A landscape with many valleys, sampled at points; each row gives a point and its height.
A ball rolls from a point to the lowest of its 2 nearest points, and stops where none of them is lower. Distance is the straight distance between rows; heights are no part of it.
j_38: [-73  44  48  38 -33 -19  -1  16  -1 -10  -8 -11 -15  10  21 -42  -5 -17
 -48  13   6]  h=355
j_656: [-31 -52  -7 -19 -19  36  41 -40  -4   5 -10 -11  42 -15  11 -30   8  24
 -45 -41 -32]  h=411
j_564: [ 15  31  56 -31 -26 -20   9  55 -49   6  39 -20 -15  14 -47 -13 -39 -11
  41  52  21]  h=705
j_607: [-12  20  37   0  38  -1 -57  -4   8 -18 -24 -19 -31  29 -30 -20 -22 -66
 -10  64 -23]  h=348
j_755: [-40 -12   7 -34  -9 -16   3  34  22  50 -32   6 -55  -2  28  -2  17  18
   7  18   4]  h=536
j_603: [-28 -19  -5 -35  26 -33  21  42   6   3 -15 -15  38 -51  20  13  41 -62
   5  33 -27]  h=713
j_634: [ 63   7   3 -28  13 -30 -31   3  12 -13 -14 -48  34 -35 -38  39 -14  11
  15  17  17]  h=453
j_825: [  5  22  -6 -51 -32  48  56  20  15 -33 -19  -5  -4 -40  12 -19  28 -17
  11 -18  12]  h=831
j_334: [-51   9  59  -5   1   7 -32   2 -19  20   5 -23 -45  23  -9 -17 -31 -27
   0  80 -38]  h=282
j_148: [ 15 -37 -19   6  18  34 -25  17 -32  -2  33 -10  -4  25 -21 -20 -54  17
   2   6  36]  h=791
j_574: [ -3  12   6 -11   7 -33  38  27  31 -29   3 -22  19 -74 -16  19  12 -37
   5  26  -9]  h=675
j_75: [-30  21  30 -33 -21 -39 -16  22 -32   8  -9   6 -12  12 -14  11  17  18
  27   7  46]  h=744
j_687: [ -9 -29  -1 -29   5 -35  -4  -2  17 -58 -28  -7  43 -53  20  -2  54   3
 -13 -46  24]  h=739
j_362: [ 29 -43  18  15  11   0 -17 -85 -31  28  -8  34 -22  44 -35 -19 -24   8
   6 -15 -38]  h=673
j_324: [ 20  17  30  14 -17 -24  19  42 -72  31  34  13  -9  16 -44  -3 -12  -8
  33  -4  13]  h=667
j_768: [ 14 -30 -22   1   5 -17  19 -71 -21  42 -23  53 -47  39 -44   7  29  16
  -1   4 -44]  h=602
j_234: [-17 -10  26  24  -8  -5   2 -67  -4  79 -36 -18 -40 -13 -10   0 -24   7
 -14  -1 -50]  h=435
j_721: [  5  25  44 -19  -3 -49  33  27  -6 -41  26  -7   8 -43 -15   1 -17 -12
   5  31  37]  h=640
j_55: [-16  39 -53 -26 -39  -4 -16  52  11 -40 -15 -10  -2  24 -24 -27   5 -16
  18  -8  53]  h=890
j_623: [ 21  -8 -43  66   7  -3 -65  16   0   4 -30 -16   5   2 -40  37  27 -17
  16 -10 -11]  h=617
j_461: [-35  -5   5  58 -59   6  33 -28 -37  12  -1  -4 -20  28 -22 -29 -14  53
  -4 -47   6]  h=514
j_979: [-40  -2 -57   6  22  38  42  15 -29   1  37  22  72   9  43   8  53 -33
   2   4 -22]  h=332
j_32: [-26  35 -22 -36 -58   6  54  28   9 -15 -18 -17 -33 -14 -15 -65  -9 -19
 -18 -14  22]  h=878
j_673: [  3  -8  23  44  49   2 -21 -43  20 -27  -6   6   9 -48 -13  51  10  -1
 -46  10   3]  h=693
j_134: [  7 -14 -23 -44  18 -30  -5  34  -3   1   3  -8   7 -18  -6  25  36  31
  17  19  35]  h=776
j_566: [ 14  -1  53  58  -8   8  17 -16   3  33  -1  19 -50  18  39 -55 -42   1
  16 -18 -30]  h=134
j_904: [ -7 -14   7  10   9  -4 -26 -50 -15  39 -43  26 -64  -6 -12  18  23  10
  -2  -8 -16]  h=528
j_901: [ 18   3  77   5  -6 -25 -13 -59  19   8 -32 -11  -5 -25  -4   9 -18  -2
 -19 -20 -11]  h=394
j_660: [-22  22  72  41 -32   1  51  24  -7  -8  49  21 -10 -28  21   1 -15  38
   2  11  17]  h=510
j_638: [ 39 -39  54 -29  10 -39  14 -32  27  -8  -4   0  15 -43  13  19  12  18
  10 -28 -12]  h=293
j_736: [ 40  70  -7  28 -34  40 -24  47   4 -39  36  -9  13  26 -32  20  -9 -19
  29  24  27]  h=842
j_289: [-51  -2  -6 -84  -4  26  13  21  38  55 -21  14  -5 -13  29  36  48  30
 -18   3  -3]  h=628
j_440: [-22  14 -47  35  26  31  -3 -47  37 -40 -12   9  12 -50   9  33  30  -5
 -47   4  -9]  h=737
j_129: [-30  24  23 -67   6  15 -21 -36  47  37 -37   3 -39  -8  23  41  15  19
 -34   7   8]  h=704
j_373: [ 12  35  42   0 -15 -10   2 -27 -63  -8   7  56  -3  48 -26 -15 -11 -23
  13 -42 -26]  h=745
j_403: [-18  -1 -50  18  28  14   8  38   6 -32  39  13  43 -16  43  42   7 -34
  -1  27  -7]  h=406
j_114: [  3  32 -56  16  38  18   3 -17  23   9  14  55  -1  73  26 -29  22 -25
 -24 -10 -13]  h=434
j_406: [ -4   8  -9  26  11  15  35  41   6 -12  43  54  -5  12  17  13  41  19
   1  -3   5]  h=556
j_682: [-12 -11  -3  20  16  14  48   2  -3   7  46  36  75  34  17  -9  41   8
 -35 -18 -38]  h=213
j_669: [ 51  12 -55 -13  12 -60 -37  43  19  16   2 -54  39  22  21  48  -6  -3
  39  37 -18]  h=529
j_224: [  4 -22  74  35   3   2  -4  14  21  49  35  -3  -1 -28  42  18 -36  35
  31  29 -22]  h=312
j_735: [ 18  -5 -10  43  -3  -8  25  72 -31   6  34  15 -24  17 -20 -14  17  14
  21  -2  25]  h=620
j_799: [-19  34 -42  47  24  27  -1  -4  -2 -15  15  62 -17  49  -6  11  61   6
  -2   2   4]  h=494
j_217: [ 21  40 -42   3 -33 -15  44  42  13 -24  24 -12  39  10  22   3 -20 -82
  27 -14 -17]  h=535
j_421: [-46  27  28   5 -27 -11  27 -28  18  38 -13 -44  22 -12  -9 -17 -31   2
 -65 -14 -15]  h=389
j_608: [ 32 -15 -48  -4  25 -11 -29  18 -62  14  34 -34  29  47 -24  -3 -37  45
  28  32  35]  h=818
j_19: [ 29  -3 -53 -14 -17   9   2  38  24 -13  26 -20  26 -10  40  41 -32 -59
  17  27 -26]  h=474
j_399: [ 14  17  56  -5  25  14 -49 -15   7 -10 -35  24 -47  19  22 -24 -16 -35
 -18  14  -6]  h=412
j_543: [-17  -4  -2  14 -57  27  -4  16 -18  48 -21 -11 -24  45 -41 -19  12  35
   5 -39  11]  h=418
j_155: [ 80  19  -9  -5  40 -48 -48  10 -31   6 -30 -62  49  24 -17  33 -17  15
  41  33  -2]  h=493
j_776: [-36 -38  -3 -36  11  14  12   6  20  11  -1  24 -51 -20  84 -11  -7  35
   2  28   5]  h=436
j_102: [  5 -38 -34  -2  12 -42 -19 -41  24 -40 -21  32   9   2  -1  -4  59  10
   9 -45  24]  h=703
j_881: [  4 -22  28  23  34 -13 -44  31 -38  10  -1  17 -48   1  -2   4   8  -4
  10  34  -6]  h=594
j_492: [-58  69  29  25 -31  10  58  18 -12  12  34  13 -32   9  20 -13  -1   7
 -35  17  13]  h=427
j_222: [-27   6  48  59 -38  12  -4 -39   7   3  -2   9 -12  -8  20  -5  -4  40
  -4 -31   0]  h=600
j_294: [  9 -68   2  22  10  29 -20 -39 -37  22   4   3 -30  20 -10 -37 -68  28
 -13  -2 -12]  h=741
j_123: [ 23 -11 -37 -11  23   0  13 -16 -14 -22  18   6 -34 -26 -16  17 -35 -12
  26  40  32]  h=221
j_758: [ -6   9 -27 -18  53  51 -26 -73  38 -17  12  23   7  31  11  19  -9  23
 -48   5  15]  h=644
j_457: [ -4  22 -20 -62  36  16 -34 -59  32  -6 -36  12 -29  10 -10  27   7   4
 -12   5  32]  h=689
j_527: [-31   6   4  32  11   0 -23 -11  27  -2 -19 -44  47   5 -39  -9 -15 -14
 -73  -5  -5]  h=464
j_913: [  8  30  46 -10 -11 -32   2 -10 -31  -3  23  27   3  48   9 -12 -14   2
  16 -35  41]  h=711
j_679: [ 23 -42  -9 -79   9 -11  24  44 -21   6   3 -28  48 -17  23  -5  22  46
  21   2  14]  h=810
j_31: [ 42 -26 -45   2  -2  -1  24 -13  25 -38   2  30  28  16   9 -26  42 -16
  13 -42 -25]  h=652
j_151: [ 53  32  33  23  22  -1  -7 -17 -14  -5   9  29  -7  15 -35  11 -16 -37
  23 -13  -7]  h=781
j_505: [ 17 -17 -32 -65  -6 -15  30  35 -19  -5  24 -51  65 -25  -4  -8 -34   2
  10   4  10]  h=843
j_68: [ 52 -30 -69 -38  19  -7 -19  19  -8  -1  14 -60  61  12  -3   2 -29  39
  26   1  15]  h=841
j_711: [ 20 -13 -26 -31  45 -13 -52 -39 -55 -11 -10   9  -9 -23 -35  38 -23 -16
  30  21  12]  h=146
j_384: [  1 -23  10 -51 -19  25  10  15   7 -32 -37  -7  24 -69  38   4  79  -2
  15 -24   9]  h=780
j_153: [  2  12 -62 -26 -27  63  -2  49  33 -30   2 -10  34  -8   6  17  39   8
  17  -8  14]  h=902
j_518: [ 25  49   5  55   0  26 -25   9  -1 -30   9   1  11  29 -26 -18 -40 -52
  -9   5   5]  h=812
j_929: [ 29  23 -21 -21 -20  19 -13  71  22 -38  15 -23  22   5 -10  -6   0  -5
  32  27  33]  h=867
j_519: [-12  13  55  42 -18 -20   3  -8 -29 -11 -14  -1 -27  16  14 -56 -46 -28
 -30 -22  -8]  h=275
j_977: [ 24  -4 -51   8 -28  18  37  14   0 -26  -5   1  34  -3  42 -23  22 -72
  39 -35 -36]  h=589
j_344: [ 57 -13  21 -21 -16 -26  -5 -28  11  11  -8 -40  21 -12 -41  24  11  47
  14 -38   3]  h=391
j_951: [ -2 -59 -36 -28  38  22  10 -25   0  -3  27  28 -66 -16  20  -5 -33  30
   2  16  25]  h=318
j_631: [ 28  13  56  -5  -5  -1  59 -13  -1 -18  47  23 -14 -45   8  12 -22   1
   5  -1   6]  h=586
j_546: [  5  31  48  42 -29   7 -19 -51 -23  58 -40  21 -53   1  18 -28 -15  -1
  36  -3 -69]  h=305
j_621: [-11 -26 -26  15  44   6  -2 -38  17 -24   1   0  41  -1  10 -25 -25 -11
 -56 -29  -8]  h=530
j_62: [ -6 -25  39 -26 -38  -6  48   8  23  35 -19 -17  -3 -29  19 -17  -9  14
   0 -32 -26]  h=97
j_733: [-36  -3 -67  22  32  25 -26 -47  10  -5  -3  20 -13  -6 -23  44  42  25
 -26   1  22]  h=714
j_37: [-13   5  71  -2 -12  -7   1   7  12  54   5 -15 -29 -14  -2  20 -42  -3
   3  58 -21]  h=170
j_450: [ 63  -5 -49  35 -14 -32 -35  37  28  17 -21 -50  37  12 -19  40  13 -21
  34  -7 -24]  h=570
j_834: [-31   6  38  11 -26  22 -32  -9  23 -41 -15   4 -27 -13  47  -4  11  48
 -22 -13  34]  h=671
j_180: [-10 -43 -44  22  23   0 -64 -10  32   9 -42  -9   1  -8 -30  31  53  18
 -13 -20   3]  h=665
j_996: [ -5  11  13  19  24  14  -4 -28  17  -6   0  37 -31  35  41 -42   6  -1
 -42 -19 -10]  h=351
j_361: [-14 -23  13 -28 -52 -12  29  35  21  62 -23 -17 -10  35 -12 -38   0  16
  13 -55  -9]  h=288
j_588: [ 25 -22 -57 -16  23  51 -28 -52  36 -31   8   4  52  21   3   1 -28   1
 -19 -26  -6]  h=587
j_816: [-30   7 -25  -8 -38 -19  42  49 -24 -43  16 -19   7   3 -23 -45 -15  -8
   2 -21  43]  h=910
j_417: [-17 -41  26  32  34 -22 -28   7   7 -13   5 -23 -13 -41 -26  20  -4 -11
 -17  55  -2]  h=646
j_451: [-75 -18   9 -10 -36 -20  52 -29   3  43  -8 -23  29 -41  32 -14  -2  28
 -24 -27 -28]  h=277
j_829: [ -3  20 -34  50  28  18 -35  30 -39 -13  10  45 -31  25 -13  15  11 -31
  18  24  -5]  h=543

Where does a ball stop that starts at each point below?
j_294 -> j_566
j_457 -> j_62
j_574 -> j_566
j_153 -> j_682
j_32 -> j_682
j_55 -> j_913
j_129 -> j_711
j_733 -> j_638
j_564 -> j_566

Call two points neighbours if one is among the 2 nearest of the other. Go from one point of each pair to the other, from neighbour to neighbour, staying as low as possible. Name the highest point that can't be avoided.
j_566 / j_682 -> j_406
j_566 / j_37 -> j_660
j_996 / j_37 -> j_399
